A landscape with many valleys, sampled at points; each row gives a point and its height.
A ball rolls from a point to whichever of its 2 nearest points has the largest drop for the distance, and stops where none of them is lower. Distance is the straight distance between rows; heights are no part of it.
Q_216 (h 698): [177 108 124  90 134  99 104 135 122 158 146 116 143 134 142  94 112  43
  90 160 155  91 131 159  86 147 126]
Q_576 (h 804): [138 109  85 137 160  87 143  99 236 150 109 117 145  71 109  81 102 110
 100 117 100 104 104 145  82 137 183]
Q_341 (h 529): [139 105  40 149 143 111 154  80 186 105 145 140 111 104 159 167  98 142
  77  97  47  69 121 155 144 108 156]
Q_462 (h 262): [185 116 162  82 145 135  94 141 126 150 136 127 122 143 171 106 134 144
 130 120 156 118 129 109 105 135 124]
Q_471 (h 825): [134 159 172 142 113 152 123  81 123 113 115 113 124  81  70 125 127 125
 154 120 121 116 139 124  62 147  97]
Q_156 (h 565): [132  88  55 129 120 118 134 108 171 125 126 139 142  97 123 126  98  78
  68 139  79 105 137 173 116 107 131]
Q_975 (h 411): [107 127 176 120  88 163 157  91 112 122 104  71 141 110 143 136 180  83
 144 167 145 115 144 162 104 135 126]
Q_350 (h 333): [104 166 103 187  91 190 142  71  70 116 160  95 133 123 143 167 175 173
 140 124 116 128 132 119 176 124 129]
Q_970 (h 138): [ 97 134 133 134  91 142 138 155  95 139 147 154 119 184 171 140 147 113
 130 152 173 141 146  71 172 146 115]
Q_657 (h 429): [114 126 142 116 104 150 155  85 118  89 115  86 143  80 124 140 147  94
 136 168 109 113 134 156  79 137 153]
Q_20 (h 344): [109 138 183 121 144 114 112 119 178 136  79  99 129 109 130 119 140 108
 158 126 118 184 131 168  95 105 137]
Q_48 (h 671): [155 114 105 117  70 129 174 104 168 133 151  99 164 130 196 131 146  25
 102 207 111 121 139 163 131 132 168]
Q_958 (h 270): [130 122 106 143 156 138 129 104 128 119 146 143 121 134 163 172 134 170
 138 104 102 121 134 109 165 130 152]
Q_220 (h 303): [ 90 146 112 158  99 130 132 164 119 125 103 149 134 161  98 138 161 179
 164 128  94 183 120 135 193  65  77]
Q_779 (h 494): [ 82 121  80 149 147 128 146  77 134 100 132 119 134  71 112 169 131 162
 113 115  84 101 102 150 131 137 175]
Q_873 (h 341): [161 113 199  48 168  85 118 161 114 131 103 121 105 175 159 114 108  86
 127 129 159 116 142 165  75 164 121]
Q_921 (h 318): [150 161 194 116 146 112  83 181 149 136 106 150  96 151 128 113 119 181
 177  99 154 170 123  99 118 107 124]
Q_420 (h 765): [ 97 139 107 156 126 146  93 121 136 157 156 137 139 119 113 106 139 149
 134 119 155 121 106  62 125 117 141]
Q_319 (h 570): [152  91  65 164 154 111 111 112 159 141 150 157 114  99 112 137 101 123
  85  89 102  83 119 117 155 118 126]
Q_9 (h 709): [172  91 126 101 118 121 128 120 127 131 166  84 142  93 144 116 132  55
  97 162 141  56 106 157  95 129 149]
Q_594 (h 343): [ 97 116 160  90 111 149 131 162  97 145 103 105 129 166 159 103 154 105
 123 164 167 158 138 157 121 130 115]
Q_499 (h 226): [ 89 178 153 190 110 156 154 105  88 110 110 117 136 165  93 176 188 168
 172 115 108 178 127 132 188 127  87]
Q_6 (h 637): [ 73 132 100 174  69 170 144  86 123 123 104 113 144 111 101 132 153 107
 105 148 111 151 140 148 147  99 104]
Q_240 (h 680): [171 127 125 105  82 136 158 113 135 129 160 109 140 140 193 118 132  34
 102 194 134 106 161 131 103 148 152]
Q_106 (h 351): [155 142 187 115 187  71 116 208 152 130 107 175 101 155 125 131  87 202
 182  75 143 176 120 107 147 103 136]
Q_51 (h 548): [163  88  34 149 140  98 135 102 174 126 140 133 120  96 132 138  97  98
  56 115  73  72 118 162 144 113 139]
Q_581 (h 717): [180  93 146  96 129 131 149 101 126 103 153  66 146  54 133 136 140  97
 130 147 124  50  86 160  79 132 166]
Q_278 (h 319): [120 108 188  60 144 123 120 170  91 119  94 121 120 167 156 125 134 121
 138 130 164 151 136 159 111 136 113]
Q_914 (h 790): [125 113  76 164 136 127 118  95 190 164 147 119 135  66 121  92 114 112
  95 120 122  92 102 108 107 122 177]
Q_745 (h 180): [124 179 143 188 131 135 130 103  94 107 129 139 138 148  88 182 158 197
 178  95 103 160 119 104 168 130 110]
Q_281 (h 314): [151 132 191 102 175  93  87 151 180 158  89 117 115 148 168 107 122 100
 149 118 135 175 149 157 101 107 138]
Q_679 (h 654): [156 108 107  99 129 108 109 168 120 149 143 155 127 186 165 119 124 105
  93 143 131 154 151 133 165 125 111]
Q_758 (h 745): [123 147  95 110 145 159 111 132 110 117 172 129 128  89 118  98 104 195
 127 117 133  87 107  90 109 133 170]
Q_705 (h 240): [135 127 151 108 133 159 138 137 112 115 126 133 126 169 184 165 147 169
 144 125 112 154 144 119 176 136 140]
Q_562 (h 387): [144 133 174 108 165  40 130 240 131 118 101 195  95 173 104 114  65 182
 170  96 165 154 103  85 143 133 135]
Q_741 (h 339): [145 106 125 137 173  93  97 185 146 169 132 162 117 149  93  98 111 172
 146  81 153 132  88  87 149 114 122]
Q_827 (h 640): [208 129 103  96 145  83 104 139 133 166 143 146 141 214 181 122 122  58
  82 168 133 162 168 158 166 151 111]
Q_913 (h 735): [165 136  96  97 148 153 106 127 116 126 198 108 128  67 133  80  95 170
 106 125 126  59 112 117  90 142 179]
Q_449 (h 726): [177 111 123  99 160 131 126 121 121 117 168  79 129  59 123 108 111 142
 124 113 128  37  95 138  82 143 167]
Q_242 (h 447): [194 140 147  87 169  84 110 182 127 133 147 185 106 189 154 102  76 154
 109 122 176 133 124  93 133 179 127]
Q_835 (h 360): [162 111 193  70 156  89 121 139 151 144 102 103 119 131 148 113 123  74
 145 131 151  93 129 155  42 155 141]
Q_577 (h 805): [103 177 209 138 110 140 147 127  73  91 112 147 113 163  93 171 144 160
 183 125 132 155 152 108 137 155  80]
Q_630 (h 337): [ 86 120 101 125 128 130 109 137 172 136  80 123 152 127 123 115 149 151
 119 128  87 180 114 167 138  77 117]
Q_187 (h 290): [155 130 188 102 161 125  90 154 150 146 100 118 126 149 156 111 134 148
 159 115 137 166 139 119 121 106 118]
Q_210 (h 370): [ 92 118 126 135 132 112 119  93 194 141  62 107 154  92 113 122 134 110
 129 131  93 181 117 178 101  94 143]
Q_36 (h 778): [ 74 144 128 157  88 157 104 109 100 153 135 110 142 112  85 113 157 111
 134 120 172 115 106  88 119 118 104]
Q_939 (h 478): [193 139 126 106 172  79 125 205 174 132 133 198  97 168 129  77  51 184
 127 100 134 144 135 100 122 155 135]
Q_731 (h 428): [162 119 165 155 144 122 129  66 190 139 102  68 162  62 127 145 161 119
 154 120  92 126 100 151  97 111 146]
Q_215 (h 592): [134 115  93 179 144 114 122 114 166 142 122 164 106  94  64 133 104 135
 120  80 102 111 134  94 136 117  94]
Q_96 (h 624): [103 107 114 157  99 132 135  79 141 128 112 116 141  80  79 144 135  93
  99 125 109 137 130 148 125 108 102]
Q_4 (h 621): [204 126 113 100 166  61  93 148 150 180 129 157 124 185 135  98  93  49
  91 140 160 145 153 144 122 153  94]
Q_370 (h 285): [129 148 142 143 171 123  98 157 138 139 126 151 122 118  87 129 120 219
 176  80 140 130  96  77 140 119 120]
Q_938 (h 302): [ 59 148 123 127 117 148 115 151 134 126  88 117 145 144 104 114 150 140
 145 139 132 201 124 144 130  79 117]
Q_546 (h 266): [100 137 135 172 105 169 141 133 115 125  98 115 138 157 120 145 186 173
 153 113 112 180 122 140 190  97  92]
Q_777 (h 234): [130 183 140 171 152 139 107 106 106 126 142 138 141 118  66 153 142 224
 187  79 126 135  89  79 132 132 122]
Q_936 (h 667): [148 104  98 116 142 115 105 154 105 139 160 164 113 156 155 105 104 100
  84 145 165 121 136 107 147 150 135]
Q_912 (h 610): [ 91 116 114 164 122 117 120 106 151 143 100 151 129  91  55 132 119 108
 126 114 120 140 125 110 119 106  94]
Q_988 (h 824): [142 146 153 142 163 114 152  91 196 122  93 127 116  86 114 131  99 139
 154 112  92 126 148 136  82 164 159]
Q_626 (h 683): [143 123  99  91 140  96  99 162  91 155 167 141 134 156 130  76  87  58
  72 155 193 103 128 124 101 164 122]
Q_960 (h 811): [131 149 185 125 109 172 136 109  73 108 115 108 118 139 120 164 167 162
 161 118 129 140 144 142 120 129  81]
Q_299 (h 365): [101 125 102 162  85 186 156  78  95 116 142  69 147 111 167 157 186 151
 110 130  99 113 113 163 185 118 132]
Q_114 (h 312): [169 105 115 114 175 116 150 133 128 103 153 142  99 109 133 128  71 128
 110 107 116  84 154 133 111 175 149]
Q_543 (h 755): [103 151  97 135 120 149 115 139 108 125 160 159 120 112  99 111 113 179
 139 123 139 117 121  70 132 134 144]
Q_133 (h 818): [112 116 153 117  95 176 130 134  51 110 136 103 123 129 110 139 157 140
 129 133 149 114 128 146 135 128  87]
Q_49 (h 604): [172 112  97 124 142  84 123 139 165 167 131 166 130 164 127 107  85  39
  91 136 124 145 173 140 119 135 103]
Q_658 (h 204): [ 40 137 154 123  83 142 133 168  72 140 104 124 134 171 111 108 167 121
 154 138 192 160 120 112 139 109  96]
Q_586 (h 224): [162 113  69 123 148  95 127 124 102 123 195 120 111 101 157 114  76  60
  64 150 129  66 129 151 134 158 171]
Q_949 (h 361): [143 127 132  77 144 139 123 162  96  97 137 164 101 141 120 106  82 153
 121 141 128 128 152 129 107 153 121]
Q_52 (h 779): [105 139  82 167 133 143 100  91 149 155 169 118 130  70  83  95 112 141
 107 111 137  82  94  92 121 120 158]
Q_844 (h 817): [122 171 182 160 107 169 123  74  88 110 123 103 135 116  81 152 173 160
 153 125 126 127 134 118 103 138  88]
Q_371 (h 301): [138 160 112 153 110 181 132  97  92 110 175 136 116 128 141 175 143 182
 151 122 111 120 144  92 156 134 141]
Q_598 (h 198): [100 133  79 134 106 131 143 166 114 118 167 178 114 183 167 144 131 148
 113 139 132 142 135  84 199 119 124]
Q_803 (h 797): [ 76 173 180 136  87 129 136 129  57 101 120 153 106 150  68 143 138 141
 174 118 165 121 127  85 106 139  67]
Q_136 (h 338): [185 113 102  78 147 131 126 157 124  92 160 153 119 128 147 111  80 138
 103 135 105 100 161 150 113 151 143]
Q_25 (h 660): [105 119 100 141  62 164 179  79 170 123 122  99 153 118 172 141 155  66
 100 186 104 141 152 157 129 117 161]
Q_286 (h 410): [125 123 161  74 154  83 118 212  97 104 108 180 109 163 100 109  79 172
 153 115 162 150 114 106 126 143 121]
Q_86 (h 423): [161 111 143  78 164 106 110 195  87 126 155 171 121 189 177 137 107 183
 126 127 167 144 102  97 161 153 146]
Q_116 (h 473): [ 71 143 112 154 146 144 138  78 107  99 110 112 147  95  97 155 150 164
 136 124 105 144 114 138 132 151 154]
Q_77 (h 315): [109  95  62 147 105 126 152 105 124 124 162 103 129 125 175 146 127  65
  71 158 108 108 131 154 175 119 158]
Q_442 (h 369): [ 92 102 150 108  86 145 144 145 105 153  80  93 147 162 135  96 150  55
 117 154 161 161 143 171 106 108  90]
Q_234 (h 384): [103 144 158  86 117 129 120 171  84 100 116 164 116 145  97 118 102 157
 147 135 157 137 141 105 104 137 111]
Q_453 (h 788): [ 80 158 147 149  74 150 114 130  79 120 132 135 127 131  56 119 137 125
 145 132 156 125 129  89 121 118  70]
Q_87 (h 238): [179 110 173 111 121 155 122 119 126 134 141 102 133 126 179 138 155 120
 133 141 125 109 145 124 113 131 123]
Q_338 (h 390): [ 94 115 164 134  64 159 156 105 109 146  89  73 147 129 125 120 179  68
 121 146 158 153 148 177 109 112  91]
Q_634 (h 203): [ 58 127 122 158  83 160 151 149  85 142 118 117 121 160 123 131 162 109
 133 139 174 150 134 109 168 120 100]
Q_359 (h 814): [142 122 120 125 168 103 139 125 215 146 109 127 124  95 137  88  92 113
 130 121 116 127 135 142  78 151 174]
Q_35 (h 255): [ 52 159 152 132 107 136 124 168  87 119  88 128 135 158  87 108 158 158
 175 140 161 186 109 119 132 111 114]
Q_76 (h 649): [ 77 136  86 143  82 162 158  94 163 124 102 121 150 133 143 132 148 109
 107 156  83 166 155 154 138 103 127]
Q_161 (h 273): [124 112  78 137 116 119 130 109 101 137 181 110 119 116 180 134 104  26
  69 167 149  85 131 143 136 153 156]
Q_924 (h 345): [127 151 146 157 121  91 104 189 139 131 104 158 130 150  87 139 146 184
 191 100 103 185 120 106 179  61  93]
Q_60 (h 251): [ 82 124  79 137 121 122 133 159 137 119 119 172 128 163 133 139 136 149
 135 128 104 153 137 122 179  95 112]
Q_825 (h 586): [139 116  62 135 132 110 135 134 167 131 120 175 113 147 126 127  93  79
  89 127  94 133 166 142 132 118 107]
Q_743 (h 510): [ 92 121  47 156 136 140 144  72 154  98 131 122 131 100 142 173 132 169
  99 111  63  93 109 159 163 108 148]
Q_384 (h 379): [133 142 159 135 111 113 126 191 101 116 121 158 129 184 132 159 148 213
 182 118 131 180 105  89 195  80 108]
Q_333 (h 832): [147 153 146 157 152 136 131  91 153 114 107 135 116  82  78 131 111 166
 159  98  99 130 143 124  88 147 115]
Q_895 (h 386): [173 107 173 118 164  89 140 109 177 147 122 102 129  84 130  96 119  79
 145 116 151  74 116 127  54 167 148]
Q_917 (h 451): [ 85 155 138 149 124 152 139  63 115  90 105  86 160  66  91 145 145 142
 137 151  95 127 117 163  88 150 161]
Q_959 (h 216): [160 119 189  99 117 164 159 113 110 134 126  87 135 155 207 169 171 128
 150 135 121 133 157 133 157 138 130]
Q_787 (h 409): [173 105 185 127 149 122 128  85 183 141 116  87 141  75 139 139 148  99
 159 124 127  92 110 127  72 142 153]
Q_739 (h 346): [101 106  89 170  97 171 165  96 106 126 146  98 127 121 176 169 157 100
  85 139 111 111 133 143 193 110 130]
Q_685 (h 403): [135 122 143 102 132 107 123 197  91 117 149 181 126 185 159 165 130 192
 148 110 156 150 101  82 195 116 134]
Q_474 (h 274): [148 104  77 126 151 112 145 114 132 109 166 127 106  77 127 108  71 100
  82 128 123  61 127 133 109 167 174]

Where does a ball stop that starts at each point below?
Q_234 => Q_586
Q_299 => Q_959
Q_384 => Q_745
Q_453 => Q_278
Q_630 => Q_970
Q_215 => Q_278
Q_581 => Q_278
Q_988 => Q_278
